Each row is a point on a landscape with many valleys, with its height.
From any point a ball rolls to the lowest of the 4 points nearest to it. It stops when none of these is lower. Distance is the straight distance between rows; heights are no part of it.
Lodu: 7	5	16	4	15	-21	-6	-13	-16  height 752
mige: -14	38	-1	-2	-7	29	-44	-9	23  height 326
vikik: 5	8	-32	-5	1	17	-30	-6	10  height 288
mog: -10	-24	23	-8	-30	-3	21	28	4  height 219
tigi: 29	38	18	0	0	-26	3	0	-4  height 793
Zimus: 6	-18	-15	2	-7	3	2	6	5  height 225
romat: -15	-16	39	-7	4	-17	15	4	-13  height 259
Mabas: -16	-11	-8	-8	-36	23	24	17	15  height 394
Bak: 8	-18	-23	3	-1	8	-2	2	3  height 260
tavum: -10	17	-14	-4	-13	37	-27	-8	17  height 305
nono: 12	8	14	4	2	-20	-6	-2	-12  height 172
Rafu: -10	-19	-22	2	-14	19	25	17	19  height 75
vuvez: -20	-6	-18	-1	-29	37	23	9	19  height 642
rizim: 17	36	23	0	24	-25	5	-20	-14  height 550
gagi: 0	33	-11	-10	-15	14	-29	2	7  height 330
Riv: -12	-15	-35	12	-3	23	25	15	18  height 376
dulib: 3	23	6	-11	-38	-3	-3	18	-7  height 502
sar: -3	1	13	-1	28	-17	-7	-26	-19  height 866
Soki: -2	-29	3	4	-2	-6	17	9	5  height 143
tini: 14	22	12	-1	-21	-19	0	16	-11  height 530
zelo: -10	-10	10	-1	27	-15	-1	-26	-19  height 706
Bod: 8	-21	-32	9	6	13	0	0	11  height 279
fuset: 4	-9	17	2	-8	-16	0	1	-9  height 285
Rodil: 1	41	0	-11	-26	14	-20	3	5  height 399
Vokem: -28	-1	-16	12	-24	49	25	2	28  height 841
Beval: -8	-28	5	-2	-20	4	22	23	11  height 187
Bebe: -5	13	30	-8	14	-28	10	-16	-21  height 378
Bonu: 0	-5	-31	2	-9	26	-5	2	9  height 304
Rel: 10	18	32	2	-12	-26	10	9	-12  height 525
buba: -16	-25	46	-5	-13	-8	21	29	-3  height 249
Pibi: -13	4	-8	-5	-32	38	-1	-2	13  height 505
repan: 1	-11	17	-2	-28	-14	6	18	-9  height 241
gobek: 31	42	24	-6	-10	-26	11	11	0  height 623
Bodig: 10	-13	-5	7	9	-6	-10	-4	-2  height 388
vor: -11	-31	-6	16	32	0	27	-5	8  height 228
reti: -1	-9	-14	-6	-23	17	1	8	6  height 361
nipe: 15	25	27	0	12	-28	6	-6	-15  height 46
Paf: 16	-5	-26	0	-2	5	-20	-1	5  height 303
kon: 26	34	1	5	7	-19	-21	2	-3  height 487
rubez: 13	-14	-20	16	31	-1	-19	-16	2  height 377
gef: 2	19	-20	-8	-10	19	-31	0	7  height 282
Far: -1	-31	-1	12	12	0	17	2	5  height 160
gelud: 3	8	-17	-8	-16	17	-19	0	5  height 238
mip: -33	-28	22	-26	33	-2	25	-7	-9  height 317
Ris: -15	14	-3	3	-22	46	-17	-10	19  height 333
soru: -4	-16	-42	17	8	20	15	4	16  height 316
sug: -5	-32	-3	14	33	0	15	-16	5  height 274
mot: 12	14	-13	-1	-10	-3	-16	8	-4  height 469
senuf: -7	17	-3	-8	-27	32	-17	-1	7  height 351
kede: 6	-28	-28	22	28	5	9	-9	10  height 331
zovo: -5	-17	25	-1	-8	-15	10	11	-4  height 252
zupan: -1	15	-1	-13	-36	12	-8	12	-2  height 478
vilog: -4	22	17	-13	30	-24	0	-30	-25  height 708
Sapet: 22	25	-13	3	12	-13	-32	3	1  height 327
kepet: -25	-6	16	-30	30	-17	12	-18	-27  height 391
fibo: 6	-10	-2	1	-18	-4	-1	13	-2  height 300
pud: -14	-32	18	5	14	-3	21	3	0  height 108
mili: -11	-2	33	-5	10	-23	8	-7	-20  height 281
vatig: 20	31	1	-5	-15	-8	-15	10	-3  height 700
dira: 13	-19	-37	19	30	9	-6	-13	12  height 349
ref: -11	-28	-29	31	33	5	28	3	11  height 320
ger: 15	31	18	-5	-26	-19	8	18	-9  height 515
garun: -17	-18	21	-8	20	-12	8	-16	-14  height 358
sos: 20	23	8	8	23	-22	-19	-16	-13  height 370
raba: -5	-29	4	7	22	-7	7	-16	-1  height 201
mik: -26	-15	29	-24	22	-12	16	-8	-19  height 289
desuk: 19	15	-11	8	25	-14	-36	-11	-4  height 311
Bovu: 15	6	-26	5	13	2	-30	-2	1  height 299

For each start below, name the point where the ball stops.
Rodil | gelud
buba | Rafu
fuset | nipe
repan | Rafu
soru | Zimus
mili | pud
tini | gelud
sos | gelud
rubez | gelud

Call two points neighbours if one is among the 4 nearest of the other. Go from one point of each pair to the other, from neighbour to neighbour, staying as low as possible. Name the highest point that can't be avoided.
nipe and pud | fuset
Rafu and gelud | Paf
Rafu and pud | Beval
